Each row is a point on a landscape with many valleys, with its height.
From any point a ball rolls to the lowest of the 2 points nearest to it. It stops when none of these is lower. Distance is the straight distance between rows; heights are no part of it.
Z245 height 56.9: [ -7  22  -5 -40  -3 -24 -29 -29  17 -20 -23  -2  21 -13  12 -21  12  19
  15   9   5  20   6 -32 -24  24]
Z715 height 43.5: [-17  30   8 -26   0 -28  -8 -24 -26  16  -2  36  50 -12  -7   1 -20  -2
 -28  26  14  15  -5 -26 -24  31]
Z252 height 36.1: [  6   6 -10  -3  26  30  11  13  25  40   2  24  15   1  13  14 -25 -14
   1 -29  -9  23  23  15 -37  -6]
Z636 height 67.7: [-15   0  12  14 -24  -4  52  22  45  12  31  14  15 -10   1  16 -39  22
  18 -19 -20  31  10  -3  -5 -17]
Z812 height 37.3: [ -2 -31 -16 -10  23  24 -14  39 -12  26 -22 -16 -18  34  11  -1  27  -7
  -8   5   8 -42  17  11  10  -9]
Z341 height 24.7: [ -4   9 -23  -2   4   7  23  41  53 -27 -15  16  -9  19   9   8  -4 -44
 -19  30  -1  -3  -3  -5  13 -31]
Z312 height 44.3: [ 11  23  14  18  -5  17  24  -2 -20 -14 -20  56  25  -1  16  -4 -21 -40
  34  31  -4   0  -3  36  26  -2]
Z767 height 38.8: [  7  30 -26 -12 -14  29  16  10 -28 -43 -25  29  10  16  36  -8 -15 -35
  15  54   7  -8 -13   5  43  -7]
Z390 height 10.1: [-21  18  14  37  10 -25  22  38  -6  28   0  45  43   2 -22   8 -33 -15
  34  13   3  12  15  21  14  10]
Z772 height 37.4: [ -3 -26   2  22   4  -8  11  33  35 -20  -7   4 -10  34 -28 -11 -10  -4
  23 -13 -17  10 -23  11   1 -25]
Z174 height 34.1: [ 25  11 -34  11  20  23 -36   1  13  20 -10 -48   7  -7   2  -7  18  10
  35 -12  10   1  12 -14 -48  31]
Z345 height 32.0: [ -5  22  -8   5  21 -23  12  21   2 -16 -35  17   5  34   5   6  -1 -40
  46  18 -14  -3   2  21   5  -7]
Z397 height 78.8: [  0   3   8  62 -31 -14 -25 -10 -48  24 -10 -53  -8 -31 -17  -4  29  15
  21 -15 -22 -10  11  23   2  21]
Z710 height 48.2: [  0  18  18  18 -16  -6  17 -15 -32 -21 -17  12  32 -28  12   0 -22 -27
  50  48 -10   8 -18  23   9  13]
Z651 height 39.5: [-23  14  -9 -28  -1 -30  -7 -29  -7  19  23  14  37 -14  -1  25 -20  17
 -27  17 -13   9   5 -38 -50  40]
Z423 height 47.2: [-10  24   1   6   2 -17   0   1  -7 -44 -36  -5  22  -1 -11 -12  30  -3
  40  51   1   7 -19  -8  -9  10]
Z914 height 65.4: [-18   0 -18  53   4 -38 -12  35 -11 -34  13 -24  -8   3 -58  -8  13   5
  38  36   4 -25 -25   9  19 -21]
Z742 height 38.3: [-14 -10 -23  37  -5 -12   1  47  24 -11 -15  -5   6   6 -19  -5  22 -22
  28  40  18 -33  -2 -13  -2 -15]
Z381 height 65.1: [ -9  -8  -2  29   9   1 -11 -12 -21  14  10 -47  17 -41  21   6   6  34
  21  10   4  19  42  16 -28  19]
Z204 height 56.3: [ 13   0 -13 -11  24   4 -44 -37 -19  21   3 -20 -17 -19  15  12  20  26
 -28  21  -8  10   4 -21 -47  41]
Z663 height 25.0: [ 35  29 -17   5 -15  25  17 -14  26 -48   2   6  10 -13 -18 -22 -12 -34
 -14  30  -9  22 -27  40  34 -26]
Z459 height 60.3: [-15  35   6  -4 -12 -33  -5 -32   4 -35   1   8  32 -20   5  -6  -6   3
  21  13 -17  36  -7 -27   1  14]
Z829 height 48.4: [ -2 -16  13 -30  19   2   5 -21  12   0   7  19  -3  11   3  -4  16  -5
 -38  -4  14  12   7   4 -26   1]
Z319 height 53.7: [ -2  17 -19 -22   1 -12 -35 -22  18 -47 -20  10 -10   1   0 -17   8  -1
  11  41 -26  12   2 -39 -11  23]
Z199 height 29.7: [  7 -26 -33 -24  -1  30  20  20  45 -18  -4  28 -10  23   3  15  -1 -17
 -39  16  13 -11   2 -10  11 -25]
Z429 height 37.5: [ 20  17 -27   3 -17  22  11  -1 -26 -48  13  45   3 -16  -3 -13  18 -46
 -40  51  27  -2 -23  28  59   1]
Z972 height 32.1: [  9  11 -18   6   3  21  13  23 -14  -4 -34  33  35  42  19 -12  -9 -18
  35  -3  20 -26   4   1  30 -20]
Z318 height 76.2: [ 13  -3 -11  27 -14   4  21   3  27 -48  26  -6 -36 -16 -26  -5   6  -9
  23 -10 -43  14 -20   2  24 -33]
Z597 height 32.3: [ 22  -5   5  33 -24  20  -4 -16  -5  -5  11 -12 -32 -44  -2  13   2   1
 -13 -46 -31  46   3  35 -10  14]
Z87 height 4.7: [ 10 -24   3  24  12   7   4  -3  -8  44  12 -22 -13 -42  -5  11  10  13
  10 -41 -22  -1  40  47   6   9]
Z420 height 2.4: [ 23 -26 -10  -1  17  33  -6 -11   9   0   4  -9 -22 -12  17  21 -12 -27
  -6 -15  14  -8   1  26 -13 -17]
Z149 height 30.4: [ 39 -12  -3   0   0  21 -25 -31  -5 -11  20 -13 -48 -36 -11  -3   2  -1
 -59 -32 -17  51 -17  22 -14  10]
Z222 height 87.5: [-22  -9  34  11 -28   1 -12  16 -29  63  20 -30 -12   9   9  -4  28  32
   9 -47 -35   1  28  -8  18   4]
Z86 height 54.1: [ 18  18  -8  -5   5 -13 -15  23   3 -31  10  62   5  10 -56 -11 -11 -17
 -31  25  28   1 -23  -9  32 -23]
Z899 height 52.0: [ 28 -47  25  10  -6  31  -2   4  11   3  17 -19 -48 -20  16 -15  17  17
 -37 -21   2 -10  -5   7  -2 -13]
Z229 height 40.4: [-11  15  14  12 -17   5  19  -6 -15 -57  -7 -10  20  10  -6 -32  14 -19
  40  17 -18   2 -19  17  10  -6]
Z454 height 43.0: [  2  -4  -8   2  38  31   0   9  -4  45  -6 -10  -1  22   0  14 -26 -13
   5 -19  18 -32  30  33  -5  -7]
Z940 height 15.8: [ 15  -5  30  -8  17 -15 -14 -25  -5  19  24   1 -38 -43  12   5   3  -7
 -37 -43 -10   5  -9  11 -16  -1]
Z194 height 53.6: [  4 -27   4 -27  20  -9 -46 -26 -12   6 -10  -5 -18 -13  15  -2  24  14
 -24  29  -1 -22   6 -35 -21  27]
Z273 height 65.2: [-20  31 -23  46   5 -13 -24   1 -27  10 -21   8  36  16 -20 -11 -11 -17
  69  43   4  -6 -35  11 -13  31]
Z927 height 14.0: [ 12 -20   1 -11  29  13  -1 -36 -13  -1   0 -35   6 -17  16  16  -1  -7
   9 -10  16 -21  15  13  -8   6]
Z959 height 16.8: [-10   3  -3  15  36  -6 -40   5 -15  43 -17 -24  14  10   7   7  20   2
  25  -3  25 -45   2 -18 -16   6]
Z985 height 51.6: [ 22  38 -24  25  10  -8   0  -3 -23 -22 -39  11  23   8  21  -8  14 -23
  54  38   7   8  -3  -9 -11  13]
Z467 height 56.8: [ 14 -13  -4   2  -8   8  16  14  49  -1 -22  -5 -39   2  -5 -13 -17  23
  23 -27 -12  53  -4  -1  -5  -6]
Z99 height 35.0: [ 24 -25 -29   4   6  37  20  19  38  13  -7 -22 -18  35  -9   9  -5   0
 -21   3  10 -12  12   0 -12 -23]
Z739 height 85.7: [-12  -8  -8  31 -40   5   5  28 -35  51  43 -18 -15  -6  19  25  18  35
  15 -67 -24   5  31  14   5 -14]
Z400 height 72.2: [ -4  -4 -10  -8 -54  -9  16  -3  13 -66  27   7 -30  30   4   1   6   3
  -2  -5 -19   3 -16 -15  34 -30]
Z532 height 47.9: [ -4  -5 -11 -46  10  14 -12 -36 -30 -12   2  15  18  -3  -5  -1   2   0
 -41  23  40 -38 -19 -10 -16   3]
Z836 height 25.7: [ -2   6   4 -21   8   3  28 -27 -20   9  41  28  34 -28   0  39 -37   2
 -34 -24  21   9   8  21 -29   6]
Z80 height 51.2: [ 19 -10  -5 -27  21 -15 -26  19   6 -12  17  47 -10  39 -33  -2  -5 -17
 -48  11  36 -29  -9 -25  14 -13]
Z957 height 50.8: [-33   5  30  16  22 -13  12  13  12  15 -22   3   7   4 -15   2  10   6
  34  -4 -16   2   6   1   6  -7]
Z956 height 44.6: [ 19  -9  10 -26  23   8 -29 -35  -9 -27  26  12  16 -18 -26  -2  -2  11
 -31 -15  40 -37  -1   8 -12 -20]
Z359 height 18.3: [ -7 -30  16   5  -7  16  12  -7  -4  13  35 -16  -9 -16   5  -5   3  35
   2 -56 -16   4  28  25  -7  -3]
Z490 height 71.5: [ -7  -7  16  -1 -21  35  10 -23  -8 -14  26 -47 -25  14   1  10  33  15
  -4 -55 -25 -14   1  -2   8 -19]
Z278 height 42.1: [-12 -21  33  18 -11   9  11  41  30   4  -9 -22 -31  15 -21 -12   7   9
  19 -30 -21  -2 -24   1   9 -17]
Z296 height 58.7: [ -1 -28  30  -1 -12  -5 -16 -36 -17  24  21 -36 -16 -20  27   4  11  30
 -30  -9 -22 -16  18  -1  -8   3]
Z173 height 54.2: [ 10  49 -10  -7  -6  13  -6 -10 -20 -17 -39  23  20  -4  37 -21  -1 -22
  46  50 -12  34 -22 -28 -18  42]
Z4 height 24.3: [ -9 -10   2 -13  12   4  11 -22   4  37 -13 -15   7 -24   7  19  -4  24
  16   0  15 -18  33  -7 -27  -8]
Z157 height 30.7: [ 39 -22 -10  12   9   6 -19  25 -15  46 -23 -35 -19   2  19  -5  39  -1
 -16  13   6 -46  18  14  13   1]
Z477 height 43.2: [-26 -19  -3  20 -10   7  26  31  16 -34   2  20   9 -10 -23  -2  11 -29
  13  46   5 -10 -11 -14 -10 -20]
Z586 height 61.1: [ 10 -26  -5  -2  11   0  -2  48  24  22   1 -32 -20  27 -21 -17   4 -19
 -20 -23  24 -24 -17  31  -7  -6]
Z342 height 51.3: [ 38 -26   5 -27  14  18  -1 -18  28   3   2   9 -24   3   1 -17 -14  16
 -23 -17  14  32 -11   6 -25   5]
Z24 height 23.7: [ 36  -3  11   3  29  -3 -31 -17 -19  22  25  14 -36 -17 -32   2   9  11
 -58 -40 -10  23  -9   7  -4  12]
Z474 height 68.5: [ -8  35   6 -30 -10  -6  16 -16 -24  -1 -31  29  51   9  27  -2   0 -22
   8  44   4  23   0  -3  11  27]
Z141 height 82.1: [ -8  -8   3  61 -18 -24  -3  16 -40  45  20 -46   6 -35 -20  21   2  14
  -2 -30 -16  -4  21  27  -8  23]
Z544 height 64.3: [ -6  -9 -13 -42   3   8  -4 -22  -1  -4 -23 -29   9  26  11 -15  -5  -8
  -8  51  10 -15 -14 -12 -39  16]
Z405 height 69.1: [  7 -18  13  -3  -5  24  25 -34  30  -7  11 -28 -12  12  -7  -4  25   0
 -21 -52 -16   0  -2 -15   0 -25]
Z639 height 55.3: [  3 -20  36  -3 -18   8 -16 -21 -10   5  24 -25 -44 -16  19  -2  28  39
 -34 -24  -8 -20 -15 -11  24 -11]
Z695 height 26.0: [-11 -17  27  29 -24   2   8 -31 -35 -15  29 -22 -38 -37   6  20   9 -13
 -10 -39 -23  15  12  31 -22   4]
Z566 height 47.5: [  5  20 -20 -45   0 -18 -35 -21 -18  -1 -19  36  34   9  -2 -19   8 -13
 -14  20  19   2 -26 -40 -15  24]
Z21 height 39.1: [ 15  24 -47 -14  15  27 -22 -18  19   7 -22  -8   0   9  23   1  -6  17
  13   9   5   4   6 -26 -42  30]
Z886 height 42.3: [ 16   9 -37  -7  23  17 -46   7  12   7 -30   5  -1  16  38  -2  17   4
  19  34  12 -18  -5 -54 -24  10]
Z961 height 32.2: [ 20  14 -22  14 -20  24  28   1   5 -47  15  23  15 -25  11  -2   1 -45
 -17  67   3   1  -9  26  35  -7]
Z965 height 26.6: [ 16 -12 -39  25  35  16 -24   3 -37  31  -8 -37  -8  -2  10  16  21  -1
  43  -6  14 -25  18   0 -32  10]
Z603 height 71.8: [ -2 -16 -22  11   7  11 -10  19   1  20 -16 -51   2  -3 -24   4  52   4
   2 -13  -5 -34   7  -5 -17   3]
Z874 height 66.4: [ -8  15  10 -31 -11   6   7  -5  -6  -7 -33  -3  23  29  29 -18  -2 -24
   1  45  12  -9   4   0  -3   2]
Z877 height 68.1: [-11 -12  26 -11 -40 -18  15  15  22   6  17   0 -37  12  22   3 -16  14
  20 -42 -16  16   2 -18  21 -14]
Z785 height 26.8: [-13 -17  23 -16  -2   4  13  21  27   9   8   4   4   8 -10 -20 -12  17
   8 -43 -27  25  22  17  -4  -4]
Z235 height 70.5: [  6  33  27  -6  -9 -12   4 -22 -34   4 -21  64  27   5  26  -4 -16 -20
 -24  24   4  18 -12   0  27  33]
Z239 height 30.9: [ -5  -3 -13   8  -4   7  36  56  41 -18 -15  -5 -16  28 -29   4   1 -33
   6  10 -14  -2  -2   8  29 -19]
Z525 height 34.5: [ -6 -34 -17   1 -15  34  19  46  20  -9   6  19   0  36  15  -4 -15 -20
  -1  37  25 -20  24 -11  13 -28]
Z815 height 71.4: [ -9  -1   3  30 -25 -10   7   5 -31   7  49 -29   4 -62  28  34  14  32
 -24  -6 -28   7  30   7 -15   4]
Z195 height 32.9: [  6  19  22  -3 -19   6  34 -19   0 -51 -12  26  20  -1 -13 -20  -5 -20
  -3  19 -18  20 -12  28  35  -4]
Z110 height 36.2: [ 12   2   8  11  27   5  28  10  14   0 -15  38   4  32  32  11 -12 -34
  24  -1 -17  10  12   8   7  -9]
Z125 height 73.5: [ -7   2   7   3  20 -12  10 -10 -18  19  39  -6  -9 -44  15  39  26  17
 -49  -6  -7  15  31  -2 -29  10]
Z76 height 17.0: [ 12  14 -11  11 -20  16  31  16  52 -46   1  22   0   3 -10 -16 -21 -21
 -17  25   2  30 -26   3  22 -27]
Z653 height 7.5: [  2 -10  22  12  10   5  -4  -5   5  24  34 -10 -38 -65  24   4 -16   7
 -43 -23  -2  28  14  27 -10  11]
Z244 height 68.2: [-11 -28 -26  20 -12  15  -1  46 -16  22   8 -57 -10 -22 -27  -7  53   1
 -21   7  10 -35   2   5   3  -9]
Z596 height 61.8: [ -4  -4   6 -33  -6  -5  -1  -4  42 -42   9  26 -30   0 -34  -2  -3  15
 -45  -4  13  -4 -24 -26  16 -20]
Z660 height 42.4: [ 21  17 -18 -24  10  12  19 -11  25 -17 -26  67 -30  22   4   7 -28  -6
 -13  12  17   9 -21   2  19 -10]
Z568 height 41.5: [-17 -15 -27 -14  13  35 -18  11 -27   3   0 -14  -5  34  32  10  -1  -4
  10  24  13 -38   4  -6 -13 -18]
Z783 height 39.9: [ 12  -5  16 -15   3   1 -24 -26 -20 -24  38  -5 -27 -11 -33  -2 -13  14
 -41 -31  27  -9 -20   3 -14 -11]
Z243 height 50.4: [ 12  23 -25 -19  -8  -4 -31 -33 -14 -30 -24  48  15  10   8 -15   0 -17
   1  54   1  -1 -22 -38  -1  22]
Z221 height 62.1: [ -5 -11 -11 -14  14  17   2   1   0  15 -30 -49 -16  21   1  -4  -1  19
  15  34   7 -14 -10 -15 -38  16]
Z580 height 29.8: [-16  -7  -8  15 -13  -5 -14  23  21 -14 -22 -35   2  19 -29 -25  23   9
  29  38  -6 -13  -9 -39  -9   9]
Z652 height 39.7: [ -3  -8  47 -39 -18 -11   4 -27  21 -24  18  25   8  34 -17 -19 -18   2
 -22 -13   5  10 -12 -12   6  -5]
Z674 height 43.6: [ 38  27  -8  -9   1  17   2 -21 -63 -30   5  26   0 -20  13   8  19 -29
 -17  45  11  -2 -33  43  60  21]
Z276 height 54.7: [  3  19  13  34  12 -14  21  -1  19 -17 -13  16   8  -3 -36  -5  -9   6
  48 -14 -10  12   9  22  17 -20]
Z35 height 23.1: [ -3  -2  24 -13  -8 -18 -10 -21 -23  10  55   4 -49 -32   3   0  -2  36
 -33 -62  -3  19   1   3  -4   6]
Z693 height 57.9: [-32  21   2   8 -13 -62  -9  19   2  26 -15 -36  -4  21 -20   2   7  31
  33 -12 -19  13   4 -18   3  21]
Z383 height 72.9: [-38   0  13   3  -8 -16  21  13  -5  30  21 -19  39   4  -6   0  -7  40
  30 -16  15  -2  26  -3  -7  -1]
Z782 height 18.7: [ 15  -6  -1 -41  13 -17   1 -41  -9  19  24  13  16 -37  24  10 -31  -2
 -25 -12  28   5  21   7 -19   0]
Z818 height 58.8: [-10  -4   7  -8  18  10 -30 -10   3  23   2 -25  -5 -30  17  -3  13  41
   8  11 -11  31   9 -35 -52  44]
Z793 height 39.3: [  3  11  10   2   9  18   4 -16  34  -1 -22  51 -12  12  14   4 -37 -29
   8  19   2  15  -2   1   9 -12]
Z628 height 46.2: [-32   0  33  12  -1 -12  17 -13  17 -39 -16  11   5  15  -2  -5  13 -17
  28  10 -24   0   0  -6   0  -1]
Z393 height 35.3: [-17   8 -18 -23  -5  24  -6 -15  -5  37   2  12  45 -22  23  18 -16  17
  -6  31  -6   8  19 -29 -48  34]
Z160 height 47.3: [-36 -14 -16 -16 -12  11   1  26  22 -28   1 -14   6 -13   6  -3  23 -18
 -15  42   0 -13  -5 -31  -2 -19]
Z475 height 59.4: [  4   5  -8 -17   5   7 -19   1  35 -50  -1  42 -17 -15 -34 -19 -14  12
 -32  -7 -22  32 -27 -26  24 -13]
Z208 height 58.5: [ -7  26 -11  26  22 -23   1  -3  -7 -30 -12  -2  10  -6 -54  -2   6   1
  52  -6   1 -24 -22  36  26 -19]
Z928 height 35.6: [  9  12 -28 -22 -22  15  28  25 -12 -25 -27  38  16  26  47  -9   2 -14
   7  16  21 -16  -6  -2  37 -19]
Z637 height 33.2: [ -9   7   7  19  24 -28   3   3  25  20 -19  24   8  22 -39   8 -15   0
   3 -24  27 -14 -33  10  17  -8]
Z60 height 19.0: [ -8  29  -2  11  10 -31   2  11  -8  34 -29  29  41  33  -9   1 -24 -11
  39   6  17 -10  21  15  21  13]
Z731 height 26.7: [  5   7  -1  10  24  -8   2  26  10  18 -20  12  28  43 -15   4 -14 -22
  18 -11  37 -23  -4   1  22 -14]
Z986 height 57.8: [ 14 -36  15   2  11   8  -8  22  31   8  -7 -20  -1  18 -11 -10  12  -9
   9 -31  33  -4  12  21  10  -4]
Z549 height 29.1: [ 28  -2  15  -9 -11 -13 -15 -15   3   7  47   6 -45 -17 -29 -11 -17  60
 -40 -58   6  27 -15 -16   6  -5]
Z873 height 41.6: [  5  29  -5  10   1  37   5  -4 -43 -27 -26  53   3  11  37  -6 -28 -29
   0  17  -5   1 -24  18  48  -3]
Z617 height 66.9: [ 18 -25 -19 -15 -13  21   4  -5  41 -16  24 -26 -26  13  -2 -10   5  14
 -36 -44 -25  17 -16 -25  -2 -20]
Z415 height 70.1: [-14  -6  17 -23 -40  -6   8 -18  16 -46  27  18 -29  23  17  -3 -21   5
  30 -30 -13   5 -13 -15  24 -24]
Z669 height 51.4: [ -6 -25   9 -21   4   4 -10   9  20  -9 -10 -20 -11   1   6 -12  26  -5
 -14   3 -21 -22   7 -15   6  -4]
Z615 height 45.9: [ -5 -12   1  14  -7 -20   9   4 -10  61   5 -37 -19  10 -33   1  11  23
  -1 -55  -2 -34  -6   4   7   6]
Z193 height 15.9: [ 27  11 -12 -31  -7  22  11   9  -6  -2   4  43  23  19  21   2 -19 -19
 -49   8  49 -18 -11 -12  27  -4]
Z165 height 39.4: [ 31  -2 -36  19  37  30 -10  21  15  30  -7  -5 -18  43   7   9 -10  -7
  -4 -22  20 -16   5  17   4 -20]
Z162 height 3.3: [-17 -13 -18  23  28 -11 -28  18   8  24 -32 -14  10  35   4  -2   5 -21
  33  18  -2 -12   4 -24   3   3]
Z913 height 49.9: [ 12  42  -4  -6  -4  -3 -24 -21 -47 -36 -21  20  32 -31  12  -8   8 -26
   3  48   3  10 -30  17  43  33]
Z591 height 62.2: [-28  14 -12  29  24 -25 -28   3 -19 -21 -23   8  20  14 -31 -11   7  -2
  46  24  -6 -27 -30  21  17   8]
Z450 height 63.4: [-21  27  20  -3 -22 -46  20 -26  10 -23  12  28  29 -25   5   4 -24  -3
  22 -10 -25  32  15   8  19  -7]
Z552 height 56.6: [ 14 -28  27  -5  17  -8 -22 -31 -27  25   3 -20 -21 -12  21  14  27  -7
 -44  13 -11  -5  24 -10  -3  13]
Z745 height 18.1: [ -8 -16  16  16  10  10   9 -25 -26   1  -1   6 -31 -53  20  46  -3 -12
 -11 -16  -3  12  28  26 -25  13]
Z892 height 33.7: [-18  -7  33 -23 -11   0  14 -24  25 -17  30  20   7  17   7  -8 -16  18
 -19 -29 -19  45  11   1   7   3]
Z534 height 48.6: [ 11  -4 -14 -28  26 -21 -25  -5 -14 -24  -8  53  -1  29  12  10  -3 -21
 -30  30  19 -23   7 -23  25  -5]
Z632 height 54.3: [ 30 -28  -1   0   1  19   1   8  42  18  -9 -19 -26  -3  -3 -19  11  19
   4 -39  11  37   6  21  -9   6]
Z983 height 47.7: [  9 -32  34  17 -13  24   3  22  11  25  16 -41 -26  10 -13 -26  36  30
  -7 -25  -5 -11 -16  10   3 -13]
Z859 height 74.3: [ 10  10   1   3 -25   7  31  -7  14 -75  36   5 -26   0  -4  -3 -13  -5
   9  14 -26   2 -35   7  24 -34]
Z482 height 84.3: [ -6  -9  -2  54 -53 -14   4  23 -48  37  51 -29 -12 -29  -9  21   6  21
  -4 -61 -31   2  31  29  21   6]
Z385 height 65.9: [-22  -8  16  11 -33 -31  35  22  16  16  28  -4  -7  -3  19  25 -14  33
  24 -31 -28  11  26   2   2 -12]
Z851 height 75.3: [  5 -15   0  35  -3  15 -24 -17 -39  13   2 -53 -15 -16 -26   2  41  14
  14 -18 -24 -24   1  12 -24  13]
Z94 height 53.1: [-22  36   8   9 -23 -14  11   3  -4   2 -26  -9  41  -6   7 -21 -26  -2
  55  37  -8  17   6   5  -8  20]
Z704 height 34.4: [ 20  -3  22 -13   7 -11 -25 -16  -6  12  37  11 -17   4 -56  -3 -36  50
 -18 -54  22   4 -15  -9 -15 -11]
Z974 height 64.4: [ -5  -3   3 -26 -15  22  -6   1  30 -27   8 -14 -32   5 -19  -8  26  16
 -66 -18  -1  12 -16 -19  13 -30]
Z599 height 44.5: [ 11 -16 -32 -18   9  29 -12 -17 -33 -16  10   2   8  13  40   4   0 -10
 -27  30  39 -53   2   2 -23  -8]
Z728 height 31.9: [  8   3   4 -26   2  21  41   1  16  23  26   9  24 -27  -5  18 -16   0
 -27 -28  -9  32   6   9 -44  -7]
Z126 height 26.2: [ 14  11  17 -38   8 -18  18 -39  -5  18   7  34  12   4  -6   5 -41   7
 -35 -10  32  10  19   9  12  13]
Z816 height 50.9: [ -6 -15 -12 -40  21 -17 -20 -13 -20 -12  -9  32 -17  29  30   0  28  -7
 -17  28  10 -12   9 -33 -10  19]
Z678 height 22.9: [ 31  22   1 -21   2   3   2 -29  -6   7 -15  47  23  12   2 -11 -38 -16
 -44  -2  51  12  -4  12  22   4]
Z770 height 6.5: [  9  19 -10 -26 -19  13  17  10  19 -36 -14  26  15  -1  -5 -18  -8 -23
 -53  24  26   5 -25 -16  27 -22]
Z333 height 52.3: [-23   6   2   7 -12 -25 -11   0 -14  38 -17 -52  -1  28 -10  -1  21  34
  17 -39   1 -14  -5 -24  -1   0]
Z360 height 44.7: [ -6  -8  21 -21  11 -15   1 -21   6 -28  -1  44  13  22  -5 -10   0 -15
 -15  15  12  25   0  -1  11   8]
Z754 height 39.6: [ -6   1  13  24  15 -17  17   6  14  58  -3  -2  -8  22 -32  20 -18  27
 -13 -41  13  -8 -13  11  -5  -1]
Z167 height 61.9: [-16  -9  -4   1   1  15 -15 -30 -12  12   4 -56  -7 -34  18   4  18  43
  25   1  -5   2   7  -7 -39  20]
Z802 height 55.2: [-26  -7  14 -25   0 -31 -20  -1   7   7 -11 -15   8 -15  23  -5  12  15
  11  -6 -30   6  13 -22 -12  17]
Z858 height 64.1: [  1 -33 -16  22   6  24  -7  59  21  29  -2 -38 -24  -1 -29  -9  16 -24
 -37   5  17 -34 -20   1  10 -21]
Z171 height 57.0: [ 25  28  -3  -6   2   4 -15  -9  16 -34  -8  54 -11  -3 -36 -16 -18 -15
 -16   4   0  29 -51  -5  20 -21]
Z330 height 89.2: [-23 -17  21   3 -29 -15   1  24 -21  46  33 -38   7 -27  31   8  21  36
  13 -24 -45   5  28 -24 -15   9]
Z941 height 72.0: [ -3  17  16  -8  -5  -9  12  -3  -6  25  -3  69  26  -8  46  11 -38 -27
 -21   7  10   5   4 -22   0  12]
Z83 height 69.2: [-32 -17  10   9  20 -19 -18   9 -23  45   9 -43  12 -12  -5   4   6  24
  26 -15  11  -1  25  23 -27  16]
Z677 height 20.0: [ 17 -24  16  17   3  -1 -26  15 -18  60  -8 -16 -18 -17   5   5  18   2
   9 -27  -1 -29  28  16  15   2]
Z825 height 18.2: [-18  -6   0  36  12 -34 -37  32  12   4 -24 -35   3  21 -25  -3  14   4
  18  17 -24 -17 -19 -21   9  14]
Z211 height 56.4: [-16  35   6   0  -4  -7   4   4  10  21 -34 -16  29   2  18 -14  -9  25
  34  14   2  16   7 -20 -30  15]
Z971 height 65.6: [-14   9  17 -12 -18 -24  32   3  32  -1  21  36  31 -25  10  13 -33  -6
  -5  -6  -3  23  23  -8   5  -5]
Z820 height 68.6: [-20  -9 -13  25  -2   2   7   8 -21   7  20 -45  23 -54   0  48  20  20
  -1   2 -14  12  45  28 -29   8]
Z968 height 11.3: [ 20 -11   3 -32  24  21  -9 -17   6   5  13  29   9   0  38   8 -33 -23
 -10 -23  27 -14   5  -1 -10 -10]
Z551 height 26.4: [ -1  21 -23   1   6 -28   9   9 -23  11 -25  16  43  51  24   0   1 -34
  50  15  -8   8  28   5   0   5]
Z679 height 18.5: [-19  20   8  33  11 -48  11  35  15  18   8  20  16  -5 -27   8 -48  13
  36 -17  19  20  -4  26  16   7]
Z565 height 30.8: [ -1  10  -2  -8  17  14  11 -14 -23  47  -4   4  46  -6  32  10 -14  -4
  17  10  12  -2  29  -7 -28   7]
Z642 height 38.4: [-22  -6   7  -5 -25 -17  34  26  24 -39  -9 -30 -33  10  -7   1   8 -22
   4  14 -30  -7 -17  -5  14 -26]
Z762 height 73.9: [-13 -20   4 -17  -7  20   7 -18 -25 -21  19 -67 -19  -6   4   1  38   2
 -20 -23 -18 -10  -3  14  -7   0]
Z202 height 59.3: [  6  20  -9   3  11   3  -2   6  11  29 -42 -36  20  30 -11 -10 -13  17
  38  28  13  -3  -9 -31 -38  26]
Z370 height 44.8: [-12  15  -7 -28 -11 -30  13  -4  29 -41 -34 -31  -9  -2   1  -2  -4 -18
   6  38 -13 -15 -14 -27  -2 -10]
Z327 height 62.0: [ 11   9 -16  38  24  -2   8  24   1 -31  13  -4  -5   2 -51   3  -2 -11
  27  23   3 -33 -22  37  33 -20]
Z164 height 62.6: [-41   1  12  19 -33 -58   9  37 -13  22  19 -22  -4  22   1  11  -7  36
  45 -27 -20  13  25 -14  27   6]

Where does a ball stop that starts at each point below?
Z941 => Z420
Z636 => Z420
Z490 => Z534

Call two points neighbours if one is among the 2 nearest of the other. Go from one point of each pair to the other, from neighbour to neighbour, staying as low as possible. Name the highest point that can't be avoided.
Z420, Z770 => Z126
Z782, Z162 => Z160
Z653, Z87 => Z532
Z534, Z390 => Z171
